Each row is a point on a landscape with many valleys, with its height.
From any point a ball rolls to the lowest of the 2 points nearest to it. It stops when none of these is lower. Distance is the straight distance between rows; heights are no part of it.
k_983 (h 330): [114 140 101 187 206 188 117  99 151 114 122 155 132 103 181 149 143 130
 143 116 145  98 148 132 143 176 151 140 143 164 111  77 139 194 102 160
 123]
k_904 (h 644): [125 154 140 140 105 108 125 164 155 162 164 144 130 190 160 133 105  91
 144 107 151 150 143 161 111  87  96 190 146  83 127 114 143  53 144 110
  50]
k_593 (h 381): [151 165 137  89  76 120  92 175 147 123 132 165 104 130 126  74  75 188
  97  91 119 151 171 154 102  85 150  76 129 143 133 140 122 136 109  71
 195]
k_577 (h 803): [136 157 113 170 194 134 148 124  93 155 121 101 100 125 143 169 121 118
 137 168 153 130 105  71 162 140 100 145  85 141 134  67 152 143 124 107
 128]
k_808 (h 331): [102 126 136 102 123 107 148 115  39 140 148 130 144 142  96 125 165 100
 108 190 126 126  90 114 129 112 109 140 101  99 150 122  94 126 158 131
 120]
k_681 (h 365): [ 92  90 129 145 102 121 129 106 131 118 169 152 204 172 107 150 171  78
 121 162 126 111 110 163 135 169  98 134 135 105 115 101 105 126 154 164
  92]
k_98 (h 632): [ 61 125 131 158 146 114  94  94  95 174 137  90 176 110  93 170 121 131
  90 200 132 165 103 114  99 131 120  99 108 149 170 104 122  92 142 167
 166]
k_938 (h 786): [157 180 143 182 171 161 127 149 165 136 134 132  63 148 226 174 105 105
 155 125 157 139 156 143 128 133 124 114 111 136 123  85 145 147 106 119
  87]
k_423 (h 143): [111 126 147 115 148  83 142 125 139 148 196  81 143 163 140 123 141  64
 138 128 148 179  91 144 134 101 134 163 141  98  92 118 127  68 153 150
  61]
k_573 (h 713): [127 159 102 158 115 146  99 128  98 163 132 167 172 166  93 184 157  91
 128 221 129 165 151 137 125 144  91 130 122  95 134  67  94 104 150 157
 121]
k_519 (h 197): [129 150 108  66 141 109 121 131  58 123 158 150  85 106 106  92 168 149
 103 167 133 137  99 105 151  81 123  97 101 136 149  86  81 141 128 104
 160]
k_295 (h 458): [157 130 120  91  98 108 132 161 178 117 157 119 182 118 110  73 149 122
 132  98 106 145 149 204 156 110 161 172 182 111 102 145 123  82 166 129
  95]
k_838 (h 692): [139 140 117 115  51 146 111 148 105 160 123 178 139 147  66 155 155 141
 169 223 141 130 153 139 111 122  88  97 109  99 118 139  66 143 137 126
 134]
k_515 (h 664): [121  93 163 140 141  74 181 136 120 127 144  44  95 118 133 154 147 117
 107 157 173 140  66  94 126 152 153  84  84 143 124 166 111 117 127 118
 110]
k_753 (h 328): [ 85  74 108 166 230 148 108  70 171 105 114 127 171  99 103 140 141 126
 108 108 140  97 127 106 122 141 127 150 140 156 119 109 188 147 147 194
 153]
k_390 (h 278): [ 61  69 153 177 173 134 124  84 178 120 150 130 186 110 172 143 141 131
 129 110 174  88 111 125 125 191 137 102 141 163  79 130 146 145 101 187
  94]
k_101 (h 233): [136 159 122  83 193 120 102 140 106 114 149  86 135  94 116  86 138 128
 118 113  52 154  98 140 117  60 176 152 158 130 122 157 134 104 162 149
 126]
k_470 (h 250): [180 100  96 126 229 127 133 116 144  73 155 135 115  93 161 125 172  95
 119 132 154 112 115 101 153 139 160 127 125 132 100 107 166 155 137 126
 100]
k_949 (h 323): [138 128 148 146 191 139 111 104 154  92 116 105 145 121 120 160 126 125
 160  72 134 182 114 117 137 143 140 181 145 121 102 171 174 130 119 147
  92]
k_345 (h 101): [204 160 104 119 116 128 181 181 131 121 132 151  85 133 157  78 132  62
 135  76 157 138 164 109 173 105 156 158 152 113  53 152 131 111 138  97
  91]
k_626 (h 604): [196 141  84 151 126 165 120 169 140 135 118 168 109 142 176 119 137 133
 108 128  96 108 187 132 145 140 171  83 135 148 115  86  89 152  95 105
 114]
k_254 (h 385): [ 70 136 132 161 116 119 109 111 141 138 168 115 210 182 107 149 152  86
 122 157 118 166 104 165 123 139 109 143 154 112 115  78 115 103 173 168
  91]
k_975 (h 300): [135  96 122 118 181 118 187  96 115 107 138 150 136 153 142 130 156  92
 125 116 145  75  92 105 137 143  95 166 114 122 117 107 144 139 145 145
  90]
k_262 (h 401): [ 87 109 105 121 144 139 104  98 114 119 120 112 180 124  78 105 136 135
 100 118  65  94 114 144 102 110 133 160 171 141 161 119 150 134 174 158
 159]
k_907 (h 125): [167 128 140 112 100 108 110 178 131 114 157 128 158 141 133 125 166 117
 104 187 105 153 148 203 150 109 194  97 140  96 132 143 102  96 139 127
 129]
k_944 (h 528): [159 116 152 149 115 157 163 143 144 121 131 126 108 120 189 147 153 120
 154  99 138  96 139 146 152 179 153  94 132 152 103 128 105 149 104 129
  91]
k_219 (h 252): [123 180  88  96  95 155  75 114 106 170 116 183 110 133 119 112  97 131
 120 155 129 174 145 124 126  76  74 109 145 126 163  56  86 100 112 118
 197]
k_780 (h 327): [104 156 149 128  36 143 105 153 117 154 100 173 202 167  79 140 118 145
 143 166  98 151 146 173 113 124 102 154 158  81 127 143 107 100 181 136
 146]
k_375 (h 423): [ 65 147 146 186 171 126 121  87 148 154  98  69  80  79 122 171  76 149
 141 157 193 155 108  80 136 135 110 117  59 145 145 138 150 143  92 139
 174]
k_107 (h 380): [158 141 115  92 148 118 180  80 105 111  70 192 131 113 142 103 123 141
 107 106 119  47 129  73 150 139  67 151 108 146 150  82 150 184 132 151
 158]
k_747 (h 393): [112 117 151 128 138 119  94 112 160  90  83  93  71  74 101 134 107 176
 144 110 136 152 111 105 127 123 168 111 120 126 133 198 169 179  81 117
 159]
k_496 (h 263): [173 125 106 154 189 153  96 136 169  99 111 112 103 118 159 123 131 133
 122 115 123 149 152 115 126 117 185 135 151 137 113 134 155 145  98 118
 124]
k_205 (h 794): [150 175 114 184 206 146 135 139 132 150 126 121  77 127 198 176 122 111
 139 156 157 135 137  98 161 140 133 131  84 156 124  48 135 143 111 118
 100]
k_232 (h 98): [187 137 135  94 149 104 116 156 167 105 170 124 120 138 158 109 135 100
 156  73 145 188 144 163 159  97 124 151 189 101  76 142 170  65 124 138
  52]
k_777 (h 623): [135 171  76 146 150 135 119 128 103 163 134 161 132 168 126  98 129  76
 101 150 118 147 150 115 141  95 131 176 149 119 118  51 110 103 147 133
 115]
k_794 (h 567): [ 70 118 161 205 152 137 143 115 169 155 124  93 139 135 155 185 100 124
 126 126 176 146 103 101 114 188 124 127  97 156 106 126 137 118 103 152
 127]
k_943 (h 514): [158 146  79 111 144 142  87 145 106 111 132 129 147 123 123  80 145 132
  78 157  76 133 154 152 114  84 186 121 149 110 133 104 110 134 140 123
 145]
k_763 (h 231): [ 71 161 159 127 125 113 110 147 111 142 146  85 178 131 103 129 130 117
 127 159  63 161  92 167 103 108 141 163 149 104 151 138 124  98 178 175
 126]
k_801 (h 357): [ 89  87 117 132 206 138 116  75 131 114 118 100 168 108  86 127 125 135
 101 106 118 105 112 105  96 111 120 168 157 152 137 119 180 127 165 184
 160]
k_7 (h 676): [155 161 125 116  52 106 136 175 101 165 147 163  95 158 142 134 134 109
 130 173 154 156 173 155 129  74 112  94  88  91 129 151  93  99 147  93
  98]
k_545 (h 736): [140 127 116 149  90 128  75 170 159 151 161 147 137 158 164 175 126 125
 104 178 127 150 186 195  81 116 127  91 110  98 174 117 121 104 111  97
 105]
k_999 (h 356): [142 127 110 116 125 154 169  91 102 100  82 169 124 109 136  99 109 136
 127  82 111  49 127  90 130 150  86 144 132 132 122 123 147 188 132 134
 173]
k_569 (h 750): [161 104 180 127 106 122 135 180 195 116 119 139 126 115 155 129 105 162
 170  73 128 105 149 184 121 175 168 131 139 142 115 170 145  93  86  98
 108]
k_97 (h 438): [ 91 171 139 159 137 133 107  99 150 141 101  80  47 105 160 177  64 156
 171 145 162 160 137 106 141 134  88  99  70 155 171 121 133 172  83 118
 167]
k_92 (h 138): [ 89  68 134  88 135 105 122  94 105  95 138  94 136 101 100 105 152 166
  98 147 115  93  85 114 109 120 165  87 119 132 174 163 132 144 133 153
 173]
k_32 (h 302): [154 144  98 168 181 188 106 109 147 103 110 142 129 121 158 128 127 119
 134 102 124 107 151 110 130 158 143 158 156 145 115 108 143 169  89 132
 134]
k_299 (h 683): [162 149 130 125  52 115 126 173 114 170 140 162 119 157 121 170 160 115
 153 221 152 164 172 160 116 114 112 100  88  78 127 151  76 107 141 133
  91]
k_667 (h 500): [ 79 101 140 189 138 157 156  95 116 160 114 133 154 152 131 179 127 109
 137 115 141  73 102 108 118 189  78 129 127 175 143 103 140 138 117 153
 133]
k_739 (h 746): [167 116 147 140  67 122 115 187 187 144 126 164 137 147 162 141 106 156
 138 101 109 120 183 198 120 163 148 113 134 129 132 141 130 105  95  86
 105]
k_976 (h 178): [100 146 158 112 152  96 139 127 123 143 166  69 163 142 106 129 129 101
 122 137 106 171  70 149 106  99 143 172 148 109 124 131 133  69 169 155
  90]
k_158 (h 414): [ 66 113 129 167 167 116 101  93 158 145 164  85 202 156  85 139 116 106
 122  99 117 155 102 138  98 132 118 156 163 146 108  90 155  95 165 182
 103]
k_422 (h 726): [141 148 103 147 111 141  81 148 138 161 142 147 154 166 131 196 139 122
 111 221 119 171 185 167  92 134 124  89 104 116 159  94  97 104 118 145
 127]
k_306 (h 409): [ 89 129 142 150 170 130 112  79 149 118  79  78  79  83 102 156  97 144
 160 127 162 163 108 104 135 138 140 136  83 135 139 188 177 170  74 127
 160]
k_769 (h 118): [164 104 150 103 114  69 110 186 202 109 172 115 127 111 148 126 133 137
 120 115 144 151 169 200 129 133 185 107 158 122 131 139 174  65 102 121
  96]
k_823 (h 561): [106 146 194 180 127 127 171 118 160 149 125  78  98 142 178 190  89 125
 155 129 174 143  95 116  99 182 106 129  75 147 120 168 144 115  99 129
  93]
k_872 (h 755): [128 104 163 129 110  90 101 178 176 128  96 125 121 119 122 121  87 200
 149  98 116 127 161 159  78 138 160 140 145 125 148 158 173  96 101 103
 126]
k_402 (h 277): [149 121 121 122 229 125 156  89 139  84 154 156 139 106 177 137 159 101
 146 124 173 100  85 109 156 164 116 147 103 129  86  87 172 167 150 158
  71]
k_280 (h 595): [157 131  77 140 103 173 155 142 121 127 138 191 150 140 149  96 155  87
 109  95 115  78 169 139 149 150 136 148 144 126  83  97  86 141 127 127
 110]
k_633 (h 667): [138 143 142 131  61 122 131 177 132 166 139 144 106 174 163 137  96 117
 132 137 131 136 154 155 114  96  99 146 107  92 145 142 126  83 131  75
  89]
k_12 (h 612): [115 153  98 122  47 121 139 144  79 162 120 173 137 154 102  65  99 106
 128 112 133 135 146 116 143 102 126 180 132 101  98 137  83 112 170 105
 125]
k_165 (h 258): [107  70 132 144 159 116 131 112 172 112 155  99 169 132 146 134 149 122
 132 100 137 107  94 131 123 170 149 131 143 142 102 132 142 115 107 155
 108]
k_275 (h 603): [138 156  87 140  52 149 152 158 103 165 116 194 147 160 138  77 119  89
 121  96 125 111 190 122 148 130 128 169 131 117  76 120  79 129 140 109
 120]
k_230 (h 825): [148 109 116 116 154 129 138 104  98 145 121 147 136 105 146 170 180 153
 113 158 123  60 163  89 142 162  88  94  79 179 168  92 103 167 123 139
 126]
k_372 (h 559): [160  94  71 130 156 152 107 124 137  93 137 149 157 114 128  97 162 135
  78 127  84  83 168 137 124 129 188 111 153 131 140  97 119 152 122 124
 144]
k_722 (h 338): [156 155 114 107 169 145 144  98  92  69  89 118  95  98 101 108 113 107
 148  97 131 157  88  90 137 120 115 183 138  99  90 177 170 172 122  97
 118]
k_981 (h 476): [110  87 124 142 127 134 150  74  94 154  86 165 153 117 116 157 122 140
 126 127 118  48 124 103 135 166  39 123 127 167 171  91 139 155 128 156
 159]
k_226 (h 774): [122 121 162 174 100 131 125 166 175 153 120 104  82 147 200 192 115 158
 133 133 144 125 173 143  98 160 131  81  91 154 154 146 131 116  95 116
 101]
k_86 (h 145): [140 109 115  93 211 128 112 119  90  94 140  88 120  93 114 101 152 127
 106 143 101 133  94 106 116  89 178 135 139 133 132 135 145 134 142 139
 144]
k_612 (h 349): [100 112 137 138  67 138 125 131 107 124 129 156 204 171  78 146 167 113
 122 166 113 115 137 164 130 150 109 151 148  81 117 139  94 122 177 158
 129]
k_758 (h 837): [141 106 104 117 103 167 126 120 119 145 128 159 153 110 102 171 171 147
 136 172 105  56 184 134 110 187 105  66  97 160 154 118  87 172 108 140
 129]
k_389 (h 293): [137 155 108  90 120 148 105 132 121  99 120 127  83 106 100  67  93 167
 116  78 124 138 106  92 118  95 138 121 143 134 113 124 125 150 108 105
 211]
k_128 (h 539): [151 129 176 139 123 153 199 124 132  95 127  94  77  98 184 165 163 102
 183 114 155  94 109 155 170 192 155  94 122 142 100 148 116 180 126 121
  75]
k_237 (h 622): [ 87 163 121  90  46 139 119 127  81 157 129 178 128 153  76  83 117 140
 141 124 132 155 120 128 130  94  97 144 137 103 127 136  86 116 158 108
 161]
k_800 (h 467): [124 120 126 112  90 103 106 142 183 119 169 117 205 141 125 100 145 121
 147 124 102 145 130 208 149 138 149 152 180 101 106 117 128 103 137 153
  80]
k_339 (h 480): [ 96 103 109 169 142 161  88  91 132 154  73 115 100  90 128 150  86 161
 145 144 136 131 142  75 144 130  96 111 133 164 165  92 125 151  94 140
 208]
k_217 (h 652): [125 146 181 126  61 116 186 151 104 153 114 125  66 167 131 124 108 126
 191 100 158 119 101 103 158 125  97 129  98 111 110 176 105 123 131  94
  91]
k_538 (h 282): [164 142 131  93 203 132 100 142 127 106 129  83 131 103 125 122 139 141
 130  76  85 192 108 131 115  76 162 160 165 122 110 162 165  94 156 149
 106]
k_991 (h 447): [158 137 145  97  65 101 144 184 157 132 135 145 176 120  98  79 120 132
 134 117 103 139 167 210 157 115 166 152 163  89 101 163 117  98 157  94
 133]
k_642 (h 509): [ 82  89 112 138 115 145  66 100 135 166 104 120 121 107 108 143 100 181
 120 153 122 147 136 106 108 121 126  83 131 159 185 110 120 128  86 142
 206]
k_764 (h 350): [110 126 144 110  76 137 137 128 116 135 102 134 156 155  77  84  96 141
 133  80  98 104 107 113 109 119 107 181 169 122 113 150 136 119 141 102
 129]
k_931 (h 290): [ 65 173 167 101  81 131  92 163 103 139 128 132 180 143  95 123 121 169
 149 171  70 155 101 168 112 107 104 132 138  83 151 156 109  98 182 168
 167]
k_229 (h 396): [ 74 139 161  74 105 104  94 124 102 134 160  97 117 123 100 122 128 159
 115 167 117 167  70 134 107 109 140  74 104 125 168 153  94 102 120 137
 177]
k_616 (h 140): [190 176 122 122 117 125 180 160 105 116 110 149  45 113 159  97 118  91
 147  98 146 130 132  93 173 109 144 134 122 110  62 154 123 156 134  86
 105]
k_977 (h 353): [123 126 158 122 131 134 132 120 126 118 105 104 165 146  71 125 102 153
 162  51  94 152  98 118 102 127 103 214 184 124 110 165 161 102 154 134
 108]
k_385 (h 606): [143 143  68 138 154 148 133 133 112 127 132 190 154 150 136 105 160  82
  91 131 113  92 156 119 148 134 113 166 153 121 116  54 104 142 135 127
 103]
k_982 (h 455): [ 83 157 129 187 126 175 105  88 156 161  62 104  79 100 161 174  56 152
 181 139 140 132 155 113 142 157  91 114 110 164 155 109 144 171  81 136
 178]
k_549 (h 814): [122 138 129 149 174 128 154 111  88 136 119 104 106 105 150 180 138 148
 141 162 149  76 121  78 165 170  85 107  77 165 146  86 127 175 133 123
 132]
k_781 (h 65): [170 122 133 121 113  97 141 170 127 138 167 120 115 153 149 133 170  77
 112 183 145 162 134 175 152 104 170 103 115 103 129 121  96  81 130 117
  93]
k_740 (h 446): [104 105 120 122 144  98 141  73  74 153 105 150 168 133  92 139 132 106
 113 144 130  75 101  98 127 128  39 150 118 151 177  75 157 132 163 146
 160]
k_70 (h 368): [102 111 151 105  93 102 121 120  73 134 143  94 144 145  95 131 146 138
 117 186 121 142  84 137 111 122 137  96 108 105 157 155 102 111 134 137
 137]
k_371 (h 73): [193 159 109 117 146 139 131 165 153 110 132 152 104 150 165  86 129  72
 141  74 144 157 148 133 155  98 138 172 173 106  62 129 135  96 123 120
  69]
k_876 (h 179): [151  64 138 140 161 100 122 146 168  87 133  91  93  86 146 147 163 129
 110 134 139 117 123 119 135 137 222  86 140 134 121 167 147 147  99 125
 129]
k_683 (h 141): [162  89 143 120 150  97 111 146 212  99 149 105 121  93 152 134 150 129
 142  97 140 152 142 154 152 149 197  95 169 138 103 150 165 106  89 136
 100]
k_420 (h 222): [152 100 106 140 210 129 139 112 154  64 112 113  93  84 140 137 156 112
 126 139 140 121 126 101 138 142 176 123 123 131 115 144 165 174 115 129
 121]
k_397 (h 119): [144 124 151 110 143  87 124 140 169 126 187 102 139 163 176 129 127  82
 158 114 171 180 104 149 150 122 113 138 157 118  86 133 149  66 110 149
  29]
k_62 (h 201): [107  62 134 109 129  94 144 104 126  86 150  97 189 110 110 120 181 118
  82 164 108  95 102 164  97 146 165 106 112 107 165 150 120 129 154 151
 142]
k_102 (h 325): [118 114 123 108  80 141 161 107  83 128 109 152 125 145  94  87 115 147
 127  96 116  74  98  95 129 132  83 143 135 126 134 142 119 155 136 121
 155]
k_399 (h 636): [145 166  97 153  98 125 139 147 119 167 138 175 112 188 160 105 120  75
 126 124 147 158 167 132 137  87 121 191 138  90 115  92 108  78 150 116
  69]
k_840 (h 294): [113 126 105 103 103 121 162 116  57 143 126 149 120 146  98 112 147 123
 128 143 124  95 105  95 148 123  73 143 119 112 144 112  98 133 139 117
 117]
k_160 (h 149): [166 106 147 116  92  92 100 176 179 115 155 115 151 136 140 116 139 142
 114 144 110 145 160 208 123 117 209  93 143 113 154 149 136  77 116 115
 132]
k_919 (h 319): [161 120 122 104 211 130 169  94 102  66 115 136 112 123 128 115 146  89
 128 104 146 117  93  86 142 127 102 193 130 103 101 141 168 153 168 129
  92]
k_111 (h 196): [105 195 114  90 109 138  94 128  76 160 146 160 110 148 116 111 123 125
 123 195 126 173 126 125 135  66  92 114 117 102 175  77  90  95 143 129
 156]
k_905 (h 117): [ 90 177 128  61 130 139  97 120  64 137 162 163 114 114  78 118 161 129
 124 191 128 155  84 122 142  89  94 107 104 127 171  92  75 114 146 134
 197]
k_668 (h 242): [165 113 115  76 129 130 135 127 107  73 118 127 109  93 112  56 137 147
 108  85 108  91 115  91 120  96 163 102 144 123 103 163 140 173 130  99
 182]
k_585 (h 324): [137 167 103  97 135 157  92 114 106 111 102 107 130 108  97  60  90 159
 119  70  94 142 129  88  98  84 123 155 170 129 102 131 147 148 123 123
 192]
k_216 (h 379): [116 143  99 135 173 157  66 100 117 135  88 100 142 108 105  95  87 157
 118 101  81 144 142 107 103  86 129 161 192 150 150 114 149 120 126 151
 184]
k_845 (h 858): [105  80 140 141 155 133 158  90 133  92  99 107 117  91 115 135 124 154
 131 120 138  72  97  81 126 161 125 135 114 147 153 165 163 173 112 138
 155]
k_850 (h 299): [ 50  73 115 185 203 146 102  99 184 130 141 124 170 107 131 157 130 129
 100 127 171 105 124 113 128 165 133 105 128 164 102  98 146 138 110 185
 137]
k_874 (h 629): [106 154 116  67  42 158 136 124 113 145 142 179  96 145  64 107 121 146
 136 103 155 157 127 128 135 110  73 110 103 137 134 124  54 125 136 103
 196]
k_63 (h 440): [ 96 137 103 134 156 139 115 101 131 133 148 114 194 148  74 118 145 109
 116  96  76 127 107 156 102 102 113 188 191 135 129  92 146 127 184 169
 118]
k_556 (h 556): [126 132 189 150 130 108 180 131 168 109 127  63  86 110 172 184 127 102
 174 124 163 152  94 140 128 186 146 122  90 148 100 188 149 132 101 122
  84]
k_707 (h 301): [140 151  68 128 109 153  97 113  90 162  99 163 131 131 113 101  99 132
 102 141 102 133 154  91 140 112  85 121 153 141 141  61 114 123 107 116
 176]
k_426 (h 643): [101 144 147 103  71 136 170 120 112 126 117 125  50 150 106 113 100 150
 179  79 154 129  82  85 153 136  72 112 107 126 125 145  97 149 127  94
 154]
k_978 (h 360): [123 140  88 162 149 155  70 100 120 154  94 133 141 138 116 112  84 135
 110 128  98 134 145 101 125 114 119 139 181 150 152  64 139 113 115 136
 176]
k_766 (h 375): [140 166 146 119 122 122 109 112 139  71  86 116  67  95 100 118  82 164
 168  85 133 164 112 118 130 124 137 142 115 126 123 201 167 168  86  86
 147]
k_286 (h 853): [113  63 127 123 126 125 169 101 124 112 104 124 129 116 126 149 151 156
 120 125 115  52 118 102 120 168 115 102 103 142 159 158 127 166 114 151
 144]
k_131 (h 431): [159 129 129 102  50 116 148 173 139 152 110 173 156 136 114  76  92 144
 124  91 103 124 179 157 150 117 160 136 147 126  97 162 115 121 136  59
 139]
k_960 (h 515): [ 96 106 171 172 128 169 167 105 127 134 123 124 138 131 181 176 147 124
 158 117 145  89 109 130 120 207 119 116 124 166 119 120 105 160 119 153
  99]
k_660 (h 120): [188 129 123  97  97  90 165 171  82 127 161 141  91 123 113  99 177  80
 118 176 141 140 129 162 185  79 182 114 116  99 117 140  87 100 151 106
 104]
k_174 (h 742): [151 124 138 144  67 115 102 188 179 144 167 167 148 153 162 154 119 125
 121 141 128 133 200 223 111 147 133 110 124 103 143 130 131  95 109 103
  91]
k_807 (h 605): [ 70 139 134 159 170 121  86 110 139 180 146  70 151 123 125 151  93 138
  90 161 125 179 120 115  80  88 150 128 109 149 167 111 149  70 137 163
 157]
k_392 (h 116): [173 100 142 102  85 134 212 137 112 101 112 165 100 107 142  97 135 131
 141  88 115  46 141 116 170 148 123  96 106 127  93 179 107 170 143  90
 134]
k_211 (h 468): [125 178 122 100 105 135  78 148 112 134 129 139 140 138 117  74 102 157
  98 151  76 155 147 163 106  69 162 112 143 105 148 126 106 111 147 116
 166]
k_928 (h 845): [127  68 118 138  95 142 135 124 136 130 135 137 165 130 112 161 177 133
 120 150 100  84 142 142 113 190 136  84 109 146 150 151  88 149 111 134
 123]
k_263 (h 780): [147 141 146 176 138 145 125 181 171 135 148 111  69 150 232 186 115 119
 138 122 161 135 172 157 113 139 127  95 107 136 142 121 148 121  94 100
  79]
k_176 (h 336): [114 123 158 133 168 130 115  96 132  97  85  81 141 115  94 150 110 174
 156  79 118 169 103 102 112 141 131 184 147 126 112 194 186 136 128 143
 129]
k_400 (h 863): [102 111 142 153 166 142 167  55 127 105  79 136 132 105 130 153 114 122
 153 114 150  61 102 105 126 183  89 166 109 154 142 147 183 190 123 167
 139]
k_181 (h 429): [100 171 156  90 123 106  81 151 113 137 154 110 105 139 127  95 102 154
 128 142 102 165 106 149  96  51 134 108 126 115 169 142 113  88 135 126
 155]
k_481 (h 762): [107  94 152 123  76 105  97 148 151 149 113 116 139 139 114 142 110 186
 119 123 116 138 126 141  91 141 143 102 123 127 169 156 132 109 101 108
 139]
k_212 (h 355): [154 183 139 108 116 146 158 106 105  96  90 131  78 113 113 100  93 117
 174  75 137 150 102  95 142 127 107 161 111 102  80 185 154 176 104  82
 123]
k_274 (h 659): [ 84  67 150 154 152  74 171 108 122 123 149  60 148 111 114 155 147 129
  73 154 162 116  75  96 108 172 140 109  81 158 138 162 109 109 127 139
 121]
k_325 (h 181): [156 115 133  81  87 130 192 132 116  81 118 146  84  96 112  64 130 133
 132  74 141  79 108  91 155 119 130  93 118 114  90 167 123 199 142  76
 157]
k_581 (h 312): [181 171 103 149 136 152  99 151 143 126  98 138  86 139 164 102  79 147
 113 107 118 144 168 110 107  94 141 125 140 130 122 117 149 134  97  97
 140]
k_476 (h 703): [133 145  96 127 103 136 114 124  79 173 129 161 150 138  79 172 171 111
 133 216 129 127 152 118 128 142  68 122 111 128 141  87  80 143 125 131
 126]
k_596 (h 651): [ 75  85 129 165 151  98 139  97 100 150 149  90 172 123  92 167 154 120
  76 180 152 125  93  95 102 161 113 104  85 162 149 112 113 108 134 149
 139]
k_520 (h 582): [175 108  74 128 118 161 114 139 155 106 143 173 168 124 152  96 168 107
  98 113  89  92 180 164 150 144 170 102 156 126 110  90  98 150 112 116
 123]
k_429 (h 308): [151 141 140 125 202 126 101 136 150  99 149  89 159 120 137 162 121 154
 142  50 118 231 119 143 128 104 126 171 160 106 102 154 180  91 150 174
  82]
k_303 (h 182): [193 145 120 109 105  95 168 170  91 128 130 130  35 121 144  91 133  97
 124 134 148 134 133 100 182  71 166 110 115 116 100 131 100 124 141  84
 104]
k_231 (h 580): [ 84 125 134 199 151 137 101 111 159 190 119 106 150 147 133 178  82 121
 110 137 149 150 125 111 100 136 115 125 111 153 150  89 158  83 114 152
 153]
k_743 (h 768): [129  93 158 140  89  96 105 174 174 148 120 110 111 130 151 171 122 170
 110 144 126 139 165 155 102 144 163  64 102 147 160 163 125 111  81 112
 120]
k_527 (h 64): [125  72 140  82 186 106 136 107 107  82 132  80 128  93 106  99 152 141
 104 124 107 106  97 108  91 101 186 113 140 132 147 178 153 135 153 147
 149]
k_828 (h 238): [ 96  59 123 124 143 101 119  96 177  95 177 104 209 124 128 118 162 117
 111 125 115 105 112 155 125 154 150 120 156 126 125 132 130 123 139 169
 104]
k_447 (h 660): [150 146 167 138  65 122 192 171 132 155 119 135  58 165 177 142 106 106
 167 104 161 118 146 135 145 119 100 131 104 111 120 160 112 102 122  80
  69]
k_297 (h 413): [148 116 116  95 164  84 159  70  88 121  96 156 166 126 113 102 129 141
  94 144 125  66 102  93 131 105  76 156 109 154 175  68 155 149 159 162
 159]
k_973 (h 253): [143 139  99  78 146 104 169 126  59 130 134 151  91 115 124  97 164 136
 111 137 152 102 108  73 153  89  97 139 103 125 141  94 105 156 152  96
 127]
k_895 (h 549): [141 111 163 126 146 127 183 107 133  78 117  86  85  86 152 160 144  99
 168 119 149 104  88 126 144 183 155 126 101 141 114 188 156 180 119 121
 100]
k_364 (h 635): [102 127 135  80  62 152 143 110 100 141 129 141  80 140  74 134 125 152
 159 106 157 131  96 102 138 143  60  90 100 145 156 114  67 134 125 112
 182]
k_832 (h 347): [163 173 112 115  98 137  87 174 140 134 117 151 106 138 156  81  69 173
 109  89 115 146 189 128  81  81 126 125 151 123 132 127 156 127 109  70
 157]
k_267 (h 410): [145 140 139 111  36 133 143 172 152 149 119 182 113 132 129  97  83 181
 133  83 114 123 180 140 131 129 129  74 120 142 107 162 104 157 105  68
 160]

Two balls start at each pair of points below. Name the first point that both come to, or write never.
k_231, k_254: never
k_801, k_977: k_527
k_515, k_274: k_556
k_176, k_262: k_527

Where does a ball stop that starts at each point below?
k_63: k_527
k_596: k_840
k_158: k_371
